Each row is a point on a landscape with many valleys, with its height.
From any point a ball rolls to the lowest of the 2 points nearest to it. It stops when none of these is lower. Distance is the straight distance between rows; heights are no part of it.
J670: [145 111 143 124  95 139 112 147 120 118 138 151 175 140 181 146 135  93
 126 107]  height 4.07
J518: [129 115 183 159 152 176 127 132  98 103  74 103 162 137 141 148 126  79
 130 121]  height 2.89
J932: [139 156 149 147 173 104 120 158 129 126 103 190 119  97  75 156 151 178
 114 166]  height 4.10
J572: [176 108 170 143 169  58 119 163  69 120 106 168 159  80 130 135 163  89
 181 133]  height 4.26
J100: [147 150 148 139 156  81 129 122  93  91  98 152 137 147 103 169 150 196
 104 164]  height 2.76
J690: [ 95 145  71 117  87 179 125 149 149 108 135  95  93 133 105 130 125 192
 130  91]  height 3.71
J922: [151 129 164 170 120 119 141  94 120 190 137 126 150 151  74 102 131 102
 101 177]  height 5.40
J326: [171 137 128 125 162  97 109 160 102  85  89 175 127 102 160 160 136 207
 116 147]  height 3.16
J564: [124 173 155 142  86 118 122  95 176 160 109 143 136 148  66 106 108 105
 114 143]  height 5.00
J907: [143 121 134 135 118 194 130 186  97 128 120 125 132 119 219 128 114  84
 140  89]  height 7.14
J715: [129  60 109 108 177 169 133 160 100 117 114  85 124 111 151 169 131 125
 164 113]  height 4.50
J508: [141 146 115  99 117  90 102 160 167 158 148 207  88  66 147  73 112 182
 141 133]  height 4.72
J155: [160  84 158 129 175  81 115 154  79 130 101 151 143  69 165 143 149  89
 197 129]  height 3.51
J304: [136 153 145 157 156 127 143 115 102 125  78 119 121 163  63 155 141 180
  92 170]  height 3.65
J603: [124 151 118 146 106 131 148  73 153 165 177  98  92 168 108 118  89 107
 104 137]  height 3.55
J893: [146 124 108  96 116 121 113 152 117  76  90 128 115 136 158 146 130 211
 132 111]  height 3.18
J297: [116 146 146 142 100  84 157  64 161 164 159 112 116 159  98 107  99 116
 112 147]  height 3.03
J122: [ 65 182  64 118 106 153 133 101 191 134 136 125  87 155 110 114 105 115
 137 111]  height 5.69
J781: [134 113  89  94 120 164 135 148 124 109 168 103 123 143 168 154 144 136
 126  99]  height 7.36
J207: [153 123 170 161 179 138 113 182  85  96  55 156 129 119 152 163 116 133
 147 124]  height 7.20
J424: [121 140 150 149 112  29 124 127 139 150 159 165  95  60  98  85 144 142
 161 127]  height 2.69
J673: [133 145 138 113 138  73  95 116 175 126 115 192 110  96 114 118 124 186
 125 153]  height 2.74
J639: [131 145 144 138  92 126 127 113 105 109  83 120 162 171  99 159 143 160
  97 141]  height 8.02
J825: [ 90 115  85 103 100 146 150  93 137 116 175  79 144 147 157 141 162 118
  97 101]  height 3.20
J549: [ 65 188  69 101  95 144 131  81 188 124 104  99 108 166 124 106 109 138
 139  97]  height 5.85
J504: [143 132 128 135 139 185 130 160 110 114 143 113 135 120 218 134 135  34
 116  92]  height 6.81
J6: [171 135 123 112 111 135  94 191 149 126 107 178 110 102 153 111 128 176
 116 134]  height 4.51
J562: [121  97 143 123 108 173 179 101  97 124 139  79 157 145 159 139 132  87
  86 119]  height 6.23
J102: [114 161 149 163 125  95 157  64 133 195 105 152 129 145  53 110 118 139
 127 201]  height 6.16
J44: [139  76 144 130 147  91 131 148 123 144 173 128 127 115 106 146 129 126
 131 144]  height 3.79
J270: [116 124 114 121 127 126 130 149 174 167 185 166 118  74 104 106 138 131
 148 128]  height 6.15
J648: [143  95 153 129 153 124 103 131  97  93  99 130 131 123 234 146 115  79
 177  98]  height 7.75
J737: [161 126 131 137 129 108 119 141 118  87 108  79 112 179 117 136 101 152
 111 129]  height 3.58
J937: [111 118 139 140 104 139 154  54 123 168 126 105 155 179  80 114 130 144
 100 180]  height 6.04
J432: [128  94 105  96 134 171 108 158  96 106 116 106 136 130 220 147 139 101
 167 102]  height 2.54
J788: [111  97 163 129 162 171 134 126  93  95  61 117 144 109 200 157 134 102
 179  94]  height 2.87
J709: [154  86 133 115 145 146 120 172 107 152 149 161 153  88 173 150 140 108
 166 106]  height 4.38
J649: [140 177  63 132 109 155 119 132 172 118 189 111  93 174 166 126 146  92
 108 113]  height 8.01
J278: [129 114 147 140 126 126 111 135 138 164 149 153 162  89  79 120 172  89
 131 141]  height 1.64
J918: [110  92 144 143 165 158 170 126  53  80  70  75 135 131 138 169 137 131
 154 108]  height 6.26
J817: [117 188 125 145 118 101 111 134 202 152 136 160  76 100  89  65  85 105
 152 125]  height 5.84
J20: [132 142 112 136  80 116 119 119 158 153 195 150 143  98 141  91 149  88
 130 106]  height 5.92
J371: [118 171 150 143 119  55 117 148 130 152 125 199 143  64  81 110 171 149
 143 144]  height 1.71
J853: [112 130  88 115  89 166 134 135  87  96 101  64 157 141 116 139 145 176
 119  98]  height 7.55
J939: [119 131 121 121  94 156 124 147 155 137 141 161 125 114 162 130 119 208
 131 112]  height 3.14
J608: [120 171  76 113 102 170 108 160 194 160 167 149  74 132 158 107 115 135
 121 118]  height 6.10
J360: [155 115  82 104 113 141  98 156 147 133 180 145 144 120 198 132 148  96
 139 110]  height 2.22
J315: [102 160 135 130 133  87 132  79 179 140 144 142  80 137  91  94  64 138
 122 125]  height 3.53
J913: [131 131 167 158 105  94 108 118 139 167 123 160 182 118  83 111 167 105
 115 154]  height 2.33
J501: [ 82 186  67 106  98 175 159  62 155 135 154  66  94 177  95  98 137  99
  90 110]  height 5.26
J633: [129  98 102  96 177 186 142 147 105 108 134  92  98 114 238 142 137  55
 163  84]  height 7.50
J681: [107 104 114 111 152 112 142 112 114 106 127 106 123 139  79 159 147 204
 121 150]  height 7.03
J640: [166 106 161 133 166 112 109 159 114 108 124 135 146 128 116 127 125  75
 148 142]  height 4.74
J256: [130 139  91 117 110 182 165 100 123 121 169  47 126 183 120 117 155  87
  72 116]  height 7.91
J735: [163  95 159 111 175 116 124 172  82 133  87 177 124  79 217 154 136 134
 179 120]  height 3.37
J506: [156 142 148 170 104 148 134 146 134 134 119 110 144 157  85 134 118 130
  88 119]  height 1.51
J848: [156 129 171 150 145 104 115 118  72 120  81 125 175 171 118 147 129 114
 111 166]  height 6.48
J366: [125 178  93 133 108 140  98 152 199 161 169 160  87 124 140  84 114  93
 138 120]  height 6.01
J380: [162 105 167 130 151 132 125 193 108 132 105 166 141  78 185 143 120 121
 165 126]  height 3.93
J555: [116 120 153 152 137  83 137  89 121 163 160 158 149  97  71 104 139 123
 130 167]  height 5.81
J347: [109 146 126 127  98  47  98 138 155 147 173 153  98  78 103  67 127 121
 159 128]  height 2.51
J888: [149 118 171 165 124 167 148 136  95 113  88 108 167 153 127 143 131  84
  90 117]  height 4.02
J909: [118 165 138 128 116  87 129  84 144 110  83 157 109 143  99 136 126 216
 101 145]  height 2.73
J420: [111 183 144 127 135  88 101 117 187 143  91 193 111 109  60  92 101 154
 141 161]  height 2.90
J174: [ 95 151 156 143 113  90 156  60 146 193 112 142 135 136  61  72  97  94
 134 182]  height 6.38
J301: [ 91  97 109  93 113 144 151  63 117 132 173  69 141 149 128 137 151 108
  95 124]  height 3.74
J173: [145 118 155 154 147 121 119 154 114 144 125 184 178  84 132 163 158 146
 130 133]  height 1.56
J804: [146 111 167 151 114 125 128 134 101 126 129 150 186 119 155 140 135  94
 114 118]  height 4.57
J112: [134 127 142 144 115  68 135 140 126 150 189 164 112  73 117 114 132 153
 152 129]  height 2.92
J527: [137  84 142 128 137 140 156 124  98 122 137  95 160 136 129 168 128 128
 118 129]  height 5.23
J579: [176 124 151 141 113  96 119 118 119 120 142 112 112 167 116 121  95 131
 102 149]  height 3.01
J884: [156 111 150 141 150 152 105 180 102  92  67 134 118 131 184 136 109 136
 157 104]  height 7.37
J477: [ 67 162  91 104 136 122 120 105 196 123  84 150  99 138 116 102  67 143
 137 120]  height 3.80
J144: [133 137 113 133 124 127 128 135 165 146 194 123  85 124 132 123  95 132
 128 133]  height 4.52
J45: [170  86 131  92 135 113 102 176 115 114 131 152 130 121 200 134 119 148
 149 112]  height 2.23
J42: [119 151 114 124 103 170 166  94 145 152 198 105 128 140 136 118 140  76
  79 124]  height 5.44
J350: [131 137 104 120 111 128 124 124 128  87 119  72  87 182  80 125 110 170
 115 136]  height 3.76
J166: [100 148 111 140 101 154 164  91 148 136 155  86  95 158 102 130 110 144
 105 113]  height 4.01
J486: [125 102 108 132 126 177 149 123  90 108 125  41 135 182  99 126 138  90
 106 140]  height 7.24
J980: [119  98 141 129 166 184 129 120 100  90 116  86 127 140 187 129 124  28
 136  98]  height 6.66
J39: [160  83 150 129 178 109 148 155  89 100 118 139 128  97 174 169 120 170
 157 111]  height 3.66
J989: [141 142 100 118  86 127 108 165 162 164 178 171 101 104 183 103 122 130
 143 110]  height 6.13
J816: [147  66 132 112 167 130 127 147 107 132 174 117 144 109 110 151 134  89
 138 136]  height 4.11
J647: [114 161 140 138  99  93 100  99 181 169 138 164 137 113  74  80 114  85
 133 140]  height 5.21
J593: [148 124 161 162 168  83 125 160  85 144 126 184 169  73 105 156 191 134
 152 142]  height 2.34
J83: [126  99  97 100 148 185 119 129 107 108 137  61 144 164 124 135 153  59
 109 140]  height 7.42
J824: [171 113 141 116 162  85  88 180 127 105 115 151 111 115  94 125 130 155
 127 155]  height 4.14
J186: [168 109 137 141 132 110 131 130 119 108 167  94 107 162 150 124  97  97
 112 137]  height 3.54
J519: [116 154 109 118 119  96 111 105 142  95  94  97  88 162  73 120 108 194
 102 135]  height 3.39
J971: [ 95 152 100 126  70 149 141 105 125 109 107  89 154 145 113 140 145 194
 120  97]  height 7.73
J920: [178  90 138 107 140  85 112 182 109 145 135 180 132  66 169 124 152 146
 163 118]  height 2.19
J526: [108 138  54  87 101 172 101 128 149 117 162  99 120 155 152 145 160 142
 119  99]  height 7.47
J632: [107 150 108 126  88 165 129 154 161 122 118 122 101 137 138 125 117 206
 117  96]  height 3.44
J435: [161 125 169 173 127 136 138 143 103 135 114 127 144 145  84 140 131 135
 104 152]  height 2.42
J842: [110  92 131 134 135 196 132 165 110 114 114  93 145 135 105 143 151  99
 111 127]  height 7.59
J484: [112 116 108 109  93 161 101 121 158 131 149 145 160 137 137 142 145 135
 109 116]  height 3.00
J866: [126  75 174 139 184 156 136 109  91 109 102  74 138 137 170 132 120  43
 145 127]  height 6.12
J98: [152 143 151 143 111  75 140  86 142 139 153 128 118 159  97 123 102 150
 121 148]  height 2.47
J646: [142 148  88 136 134 184 115 174 158 142 180 129  98 133 131 118 145  86
 120 126]  height 7.94
J468: [156 137 170 168 163 135 132 174  88  96  71 121 131 144 127 158 109 148
 120 134]  height 7.04
J957: [116 137 144 157 123 106 137  99 130 146 135 143 127 148  89 133 106 173
 108 152]  height 2.94
J575: [159 105 154 150 125 107 148 149 102 122 139 147 128  99 166 151 106 177
 133 114]  height 3.75
J228: [134 180  78 120  95 132 111 130 158 107 156  91 107 189 120 135 137  86
 107 134]  height 7.96
J423: [105 104 111 108 170 199 134 142 100  97 100  82  87 130 206 138 129  73
 193  86]  height 7.26
J952: [138 118 108 135 108 191 119 190 142 129 135 125 123 126 126 127 124 143
 128 116]  height 7.80
J126: [125 109 134 131 154 189 122 141  86  77  99  71 116 144 185 137 120  74
 162  96]  height 7.00
J217: [133 123  56 110 127 204 140 150  80  87 136  34 122 143 139 132 168  90
 120  88]  height 7.60
J780: [140 109 108 139 135 131 141 132 142 149 203 119 108 123 122 132 115  96
 124 117]  height 4.71
J223: [123 120  80 115 105 146 111 171  84  78 101  63 124 133 126 143 153 162
 143 103]  height 7.57
J123: [125 147 157 141 144  38 132 108 153 139 134 171  92  94  89  90 100 160
 125 160]  height 3.50
J589: [118 121 124 137  96 135 158  66  90 143 110  63 148 186  85 123 153 172
 112 169]  height 6.39
J401: [116 120 132 127  89 163 125 105 145 135 140 101 163 158 127 125 149 118
  99 127]  height 3.48
J731: [166 126 126 117 137  97 112 139 135  80 106 150 105 128 137 140 119 208
 108 128]  height 2.72
J314: [128 104 125 140 140 157 149 141  89  90 102  85 156 144 151 162 126 130
 128 106]  height 5.72
J946: [139 116 200 157 186 110 116 127  92 105  62 158 129  94 174 143 131  91
 187 134]  height 7.78
J496: [118 115 118 144 112 160 155 102 117 138 165  63 111 169  87 136 122 142
 100 137]  height 4.39
J903: [121 108 118 129 125 174 153 129  80  89  85  44 154 159  85 134 137 121
 115 120]  height 7.01
J644: [118 135 110 102  92 157 115 109 129 122 113  69 143 192 102 136 147 113
  96 129]  height 4.06
J273: [124  92 120 107 128 175 148 114  89 101 141  79 160 149 188 146 143  71
 104  99]  height 6.68
J90: [108 160 114 127  90 151 156 107 160 166 204 138 138 101 138 106 143  75
 102 114]  height 5.71
J476: [ 90 169 127 143  93  81 117 100 176 171 174 136 115 101  92  69 136  65
 148 131]  height 5.37
J694: [103  95 182 147 187 151 144  87  96 113  68 108 141 106 189 156 129  76
 185 108]  height 4.27
J985: [137 111  72  92 119 152 121 196  96  85 115  97  97 139 201 128 125 170
 144 106]  height 7.61
J795: [158 139 132 144  86 149 142 116 126 129 147  74 131 178 110 118 110  78
  77 131]  height 4.55
J427: [ 67 174 112 114 124 104 134  86 198 157  89 163 128 125 114  82  53  71
 154 124]  height 4.28
J889: [125 149 152 155 140  72 131  83 117 164 129 163 134 123  57 116 141 145
 113 189]  height 5.97
J982: [146  85 163 141 191 135 114 151  88 117 108 129 152 116 129 144 128  87
 161 136]  height 5.12
J725: [111  98 152 136 169 170 133 154  87  96  52 120 117 111 219 157 113 146
 180  79]  height 1.38
J970: [ 73 142 106 107 118 108 103  78 189 145 122 156 142 136 113  88  87 102
 139 128]  height 4.53
J836: [159  71 140 120 177 118 116 177 107 105 101 160 119  94 152 147 133 168
 156 136]  height 3.12
J762: [ 82 141  80  96 102 125 126  82 140 113 137  66 111 167  99 130 124 167
 132 107]  height 5.55
J283: [108 126 122 123 139 112 122 121 172 154 170 152  99  87  71  96 110 124
 146 135]  height 6.07
J671: [122 100 109 120 131 125 138 116  83  94 114  76 129 160  91 149 143 174
 128 138]  height 6.89
J491: [127 122  75 114 114 170 120 167  88  78 111  45 121 154 129 138 135 114
 140  92]  height 7.43
J372: [112 113  93 128 138 181 127 158  74  79  91  53 114 136 169 140 119 119
 159  84]  height 7.27
J521: [136 128 184 155 214 135 119 124  73  87  43 154 137 108 160 180 144 110
 172 149]  height 7.54
J305: [111 150 130 123 151  90 102 101 179 128  96 174 111 127  72 121 123 166
 122 162]  height 2.93
J642: [156  72 156 126 197 103 138 139 100 133  90 159 137  83 195 153 138 113
 198 114]  height 2.27
J421: [137 110  91 108 156 187 153 167 104 125 163 120 120 128 247 153 148  82
 142  85]  height 7.79
J440: [131 120 142 134  88  92 142  89 137 143 183 135 160 131 125 135 123 128
 105 122]  height 3.11
J553: [126 135  98  92  81 141  88 137 147 138 171 148 153 124 172 130 155 103
 119 118]  height 2.66
J163: [ 89 146 108  94 138 105 105 100 198 120 100 158  79 124 116  95  92 176
 124 135]  height 3.64
J385: [139 145 127 111  98 101 130  85 123 143  83 111 128 199  55 134 136 166
 104 174]  height 4.49
J467: [169  87 125 102 167 113 125 188 113 148 141 168 109  69 170 140 144 185
 163 144]  height 2.67
J945: [122 139 145 144  93 142 161 112  82 118  93  71 157 169  99 157 142 156
  99 123]  height 8.22
J943: [107 134 106 129 112 137 134 111 181 132 165 121  87 137 114 126 102 157
 115 109]  height 4.32
J172: [136 150 133 126 127 103 125 130 107  92  82 129 113 156 111 154 131 217
 101 144]  height 2.13
J841: [164  98 147 137 123  86 134 149  98 145 174 127 165  94 150 118 144  61
 146 108]  height 5.58
J66: [158  92 169 142 136  68 136 138  68 135 131 134 170  94 111 132 168  86
 158 146]  height 5.02
J164: [124 113 145 147 176 160 135 146  70  82  45 122 119 114 181 164 141 178
 168  96]  height 2.65
J774: [143 151 167 170 142  94 142 152 116 157 131 184 118  72  74 145 149 156
 118 146]  height 4.29
J954: [127 116 167 143 207 157 112 166  86 101  35 167 118  88 170 162 125 128
 182 136]  height 7.35
J698: [152  76 132 112 138 164 138 158 113 139 166 122 151 102 176 140 152  75
 136 110]  height 4.85
J714: [112  80 184 131 184 136 129  94  86 111  79 111 162 129 158 134 136  62
 164 135]  height 5.36
J190: [ 72 156 127 115  90 137 158  31 146 167 113  96 129 179  92  97 107 126
 107 150]  height 4.46
J728: [118 138  75 109 124 200 150 131 124 100 161  55 119 150 138 126 177  87
  81 100]  height 7.76
J577: [164 150 168 149 174  98 135 159  77  90  84 187 130 100 138 168 138 168
 108 145]  height 3.61
J105: [146 116 176 157 127 157 148 102  86 126 108  96 193 144 124 130 141  80
  91 152]  height 4.98
J652: [132 140 108 138  77 121 107 170 155 169 182 181 133  78 150 100 141 113
 137 104]  height 6.05
J212: [ 47 175  92 109 105 137 157  57 182 142  82 104 108 169  99 104  78 143
 139 111]  height 6.06
J611: [ 85 167  94 106  81 143 148  53 153 141 129  63 112 196 100 100 121 115
  99 128]  height 4.92
J412: [129  96 145 141 130 135 155  98  94 143 160  89 141 160 106 138 125 134
 103 143]  height 4.78
J760: [191 106 162 132 166  71 107 169 106 116 118 143 129 112 105 133 131 113
 136 161]  height 4.40
J700: [152 112 146 136 130 136 127  97 102 138 129  98 183 172 117 121 131  76
  96 163]  height 5.64
J331: [106  81 135 113 126 169 170 105  89 114 131  68 189 146 131 151 149 116
  93 123]  height 5.76
J713: [149 110 161 142 104 131 142 144 108 150 168 129 169 100 125 113 139  72
 114 122]  height 5.11
J796: [126 149 133 146 135 113 149  83 119 156  82 119 130 183  58 134 134 180
  88 189]  height 4.08
J987: [151 114 135 143  93  77 137 156 115 152 185 144 149  73 140 106 151  91
 158 108]  height 5.88
J672: [ 74 145  83 100  93 137 153  61 133 128 143  63 137 175  99 115 152 145
 101 122]  height 5.28
J494: [154 128 134 133 106 144 134 129 116 120 168  82 133 162 153 135 116  68
  92 120]  height 4.09
J185: [116 105 145 136 129 121 118 151 129 158 143 179 161  82  98 137 167 150
 132 145]  height 0.96
J977: [ 87 187 124 134 113 137 156  72 197 171 141 139 102 139  92  92  90  67
 112 117]  height 5.80
J376: [ 91 132  97 109 116 126 133  78 166 158 184 148 119 106 154 120 117 117
 134 107]  height 2.21
J624: [147 111 130 105 114 121 111 157 134 114 151 156 124 119 153 128 126 137
 144 119]  height 2.77
J282: [ 85 168 113 131 133  70 136 119 179 145 126 179  75  88 101  59  74  95
 159 119]  height 5.75
J745: [ 84 166 124 128 106 147 139  83 183 187 163 128 132 125  77  82 115  72
 117 143]  height 5.99
J138: [ 87 172  83 112 120 162 135  86 182 138 167 103  97 165 112 119 122  90
 101 113]  height 5.52
J772: [147 146 105 108 102 142  83 139 148 118 143 108 122 178 135 126 125 100
 109 122]  height 7.88
J800: [133 113 104  97 118  99  94 134 150 104 160 130 104 133 153 144 120 150
 125 132]  height 3.10
J332: [ 96 112 122 138 151 167 160 127  45  80  68  54 161 134 100 143 156 139
 140 115]  height 6.69
J862: [109 169 136 153 116 129 145  99 169 130  79 121 100 161  68 124  95 169
 112 134]  height 2.83
J52: [129  71 109 104 158 152 115 164  91  88  83 105 118 109 174 161 131 154
 174  96]  height 4.16
J247: [110 143  52  90 124 159 112 122 180 121 169 116  93 148 136 126 147 126
 134 126]  height 7.56
J626: [ 82 173 127 132 134 115 150  81 185 159 109 130  86 149  79 104  43 108
 136 139]  height 3.52
J345: [147  91 161 168 166 129 138 159  99 127 123 133 131 118  86 159 130 134
 111 155]  height 3.05
J958: [112 108  93 108 111 186 141 139  93  92 120  72 149 137 199 155 151 117
 120  77]  height 7.07
J858: [162 142 154 136 168  65 112 143 113 128 117 165 117 109  75 125 142 164
 106 175]  height 3.89
J979: [177 141 148 125 135  51 109 157 136 130 128 208 102  66 143  92 136 188
 116 135]  height 1.40
J35: [115 130 109 110  94 119 105  91 151 129 128  92 131 197  86 120 126 131
 109 142]  height 4.44
J169: [142  99 109 102 133 133  95 173  87  64  70 108 120 145 165 149 131 186
 159 112]  height 3.69
J192: [ 66 127  99  96 115 140 153  60 164 151 163 118 138 144 107 133 124 139
 121 125]  height 3.04
J924: [138  92 139 114 121 118 151 100 116 145 192 131 170 115 153 148 142 112
 116 110]  height 3.77
J71: [127 160 142 134 114  64 132 102 172 138 148 156  88 105 115  82  78 151
 138 128]  height 3.33
J942: [ 96 150 127 103 159  95 128 107 194 135 109 179  68  88 116  88  70 175
 135 133]  height 3.78
J543: [156  87 147 132 165 109 132 154 105 118 143 114 115 122 103 161 125 162
 120 146]  height 3.45
J826: [108 144 149 153 131  88 147  97 151 174 162 146 107  89  58  92 104 130
 151 146]  height 5.98
J479: [100 129 142 141 126 145 150  86 169 185 157 132 134 139  65  94 123 103
 112 165]  height 6.14
J868: [149 128  93  98 116 176  92 208 108 113 112 137  97 141 187 124 120 168
 144 111]  height 7.74
J78: [ 94 157 146 145 123  67 126 106 156 157 123 203 135  61  84  88 130 150
 142 138]  height 2.01
J239: [142 139 127 139 118 169 106 182 167 133 153 134 105 129 122 131 122 109
 111 123]  height 7.87
J232: [128 141 125 146 137 155 135 152  59  73  47 102 150 136 134 165 139 171
 138 117]  height 4.19
J791: [ 98 143 137 126  90  94 136  82 173 152 176 149 139 111 147 119 113 131
 130 125]  height 2.63
J120: [135  85 132 118 119 151 106 150  94 110 115 126 164 130 192 150 140 124
 145  94]  height 3.42
J775: [ 77 174  83  97 144 109 127 105 202 140  98 155  97 132 131  87  47  86
 142  99]  height 4.03
J119: [164 120 142 123 142  61 117 172 106 129 131 196 130  62 154 126 160 180
 143 141]  height 1.73
J879: [148 153  78 111 103 161  88 173 164 141 178 152  96 132 184 115 119 143
 134 129]  height 6.19
J863: [141 105 158 156 129  63 138 120  96 162 163 144 148  91  82 118 169 111
 153 153]  height 5.56
J28: [102  83 104 105 144 147 142 117 138 135 167 118 116 126 110 151 133 161
 126 124]  height 7.17
J230: [145 125 145 148 139 150 127 174 100 124  93 167 160 114 136 166 140 168
 131 124]  height 2.28
J384: [125 110 166 144 145 178 130 149 100 112  76 124 169 117 184 137 130  53
 130 104]  height 0.89
J692: [ 62 147 127 120 117 131 172  37 178 169 114 126 151 141 101  98  93 108
 115 136]  height 3.90
J995: [147 108 134 142 140 144  91 183 117 101 108 121 126 147 152 136 119 112
 139 121]  height 7.51
J559: [144 135 132 119  97 144  83 149 144 103  99 121 159 168 128 140 133 108
 112 128]  height 7.77
J213: [ 64 135 132 122 128 111 158  55 165 152 140 132 148 131 110 120 104 153
 114 129]  height 3.41
J77: [143 114 143 120 150  71 132 136 105 131 150 178 145  79 130 156 161 192
 131 141]  height 2.18
J430: [144 100 151 133 138 157 124 160  96 124 118 140 135 100 238 121 123  81
 184  91]  height 7.46
J303: [124 120  99 127 110 138 131  89  81 114 102  39 142 180  73 134 144 163
 123 151]  height 6.67
J422: [139 115 124 131 110 152 124 172 122 129 110 170 145 112 163 161 140 198
 131 117]  height 2.78
J537: [133 101 135 146 137 199 140 176 122 135 134 119 150 118 124 144 135 128
 113  93]  height 7.70
J363: [ 88 176 136 118 146  72 125  79 185 142 100 179 121 121  78  84  84 124
 146 158]  height 2.64
J563: [ 97 102 119 111 143 124 129 118 157 139 141 138 130 121  90 141 133 193
 127 134]  height 7.11
J799: [ 86 120  86  94 117 137 131  86 161 138 198 119 127 139 154 136 137 128
 119 105]  height 2.62
J921: [115  82  89  88 124 144 127 141 139 139 175 123 134 113 155 156 136 172
 134 110]  height 7.25
J929: [125  95 139 143 111 126 153  68 110 182 159 101 160 160  90  99 134 106
 108 192]  height 5.77
J873: [ 74 162 131 123 129 128 138  86 176 156  98 117 104 155  59 110  76 152
 137 146]  height 3.21
J141: [139 157 142 152 107 140 136 133 153 136 117  99 109 155  60 136 104 144
 106 129]  height 2.26
J310: [150 131 160 155  97 140 151  96 133 157 158  95 146 162  84 110 122  86
  91 138]  height 4.97
J474: [142 125  63  91 117 171 115 163 111 110 149 106  98 145 212 148 140 139
 141 101]  height 7.48
J638: [ 99 189 103 117 101 150 117 116 223 147 117 133  97 149 118  96  86 109
 131 114]  height 5.83
J827: [151 106 105  85 134 132  98 176 117 117 146 143 125 127 213 139 125  96
 155 111]  height 1.50
J464: [152 131 152 126 131 159  81 185 120 103  96 114 160 153 121 141 136 112
 133 126]  height 7.64
J335: [153 119 156 148 130 129 133  93  88 139  91 111 169 180  90 139 132 112
 101 191]  height 6.11
J344: [191 119 136 127 137 105  87 203 129 109 101 178 114  97 130 109 130 167
 127 141]  height 4.33
J302: [139  57 152 125 193 145 142 146  90 120 106 109 144 104 150 161 128  94
 171 110]  height 4.95
J362: [111 127  75 114  77 168 154 142  95  95 130  67 143 132 162 144 150 154
 115  81]  height 7.34
J13: [ 77 155 130 128 135  66 126  86 177 159 100 187 140  85  99  82 110 126
 144 136]  height 2.31
J810: [164 108 155 141 126 122 127 167 101 134 145 140 161  83 183 110 146  49
 163 100]  height 6.02
J381: [110 156  96  81 118 105  88 128 176 112 128 162  86 115 139 101 100 189
 135 147]  height 3.49
J707: [159 144 162 149 164  62 121 119  70 119 109 168 162 121 105 139 172 131
 118 182]  height 3.87
J334: [100 142 110 115 120  92 102 136 186 148 137 198 101  75 128  86 115 153
 161 141]  height 4.79
J413: [114 128 126 120  80 127 133  95 131 116 119 112 152 151 114 154 139 185
 105 134]  height 7.89
J382: [147 132 169 149 171 115 135 141  60 103  75 124 142 156 119 169 130 129
 125 155]  height 6.80
J386: [179 136 164 172 140  99 130 181 121 136 129 169 124  78 101 124 134 152
 132 140]  height 4.47
J453: [133 152 140 150  99  76 142 127 164 145 169 176 101  83 128 101 104 149
 133 107]  height 3.15
J552: [132 135 141 116 133  85 106 124 139 120 130 188 130 101 113 150 150 205
 115 139]  height 2.53
J25: [147  91 142 141 132 159 165 135 112 136 165 129 167  96 154 129 143  54
 112 110]  height 5.41
J167: [134 149 137 123  91 121  87  95 168 145 123 129 146 184  90 123 130 118
 111 144]  height 4.73
J397: [140 140 151 134 113  89 101 173 144 157 137 193 149  73 107 104 166 141
 141 141]  height 1.41
J472: [141 129 151 153 116 118 138 128 142 133 153 145 123 118 122 149 112 167
 116 124]  height 3.32
J157: [128 154 126 110 102  99 103 103 171 109  91 130  95 142 102 127 111 206
 115 129]  height 3.06
J990: [146 136  88 114 130 201 132 172 127 133 161 109 120 145 171 135 159  74
 114 108]  height 8.03
J530: [142 173 154 156 144  80 131 121  74 120 108 183 164 123 108 173 156 163
  90 179]  height 3.34
J62: [120 164 108 132 107 144 163  54 165 174 172 110 107 169 104  99 103  72
  80 149]  height 3.96
J660: [138 115 101  89 115  84 106 145 167 113 151 149  82 116 142 122 114 187
 133 133]  height 3.30
J219: [127 147  71 120 118 191 138 126 140 117 186  99 114 159 166 133 168  85
 102  99]  height 7.90
J831: [118 162 117 108 104 119  95 135 201 153 142 158  97 122 110  97  95 125
 132 125]  height 5.93
J159: [117 128 157 155 162 131 142 142  62  70  53 129 126 128 156 180 132 178
 144 126]  height 3.46
J664: [165 144 161 158 137 115 129 125 119 139  88 151 135 155  57 138 132 144
 105 172]  height 3.09
J284: [ 94 190 102 139 117  95 137  86 193 162 152 158 108 113 104  65  92  56
 142 125]  height 5.57
J69: [182 141 164 151 182  74 137 167  67 104  98 184 111  87 115 153 162 141
 112 164]  height 3.98
J955: [145 124 106 133 142 148 163 115 128 141 223  98 124 122 154 131 132  73
  99 123]  height 5.05
J276: [153 118 138 140 136 157 100 159 110 122 142 139 169 118 197 111 140  34
 140  92]  height 6.43
J29: [140 127 120 103 101 133 103 184 159 143 137 188  92  92 164  84 117 183
 137 134]  height 4.63
J701: [156 159 162 141 161  54 125 110 141 133 117 171  87 108  72  93 126 177
 102 168]  height 3.67

Call two points neighbours if one is among the 2 nearest of the other. Go from one point of each pair to the other, from neighbour to neighbour, staying as low as possible. Name the highest point that can't be avoided.
J172 / J642: J572
J185 / J98: J575
J185 / J119: J305
J725 / J384: J788
J185 / J172: J350
J347 / J506: J315

Where does a ball stop that starts at each point below?
J639: J166
J228: J384
J817: J827
J745: J827
J563: J98
J946: J384
J521: J384
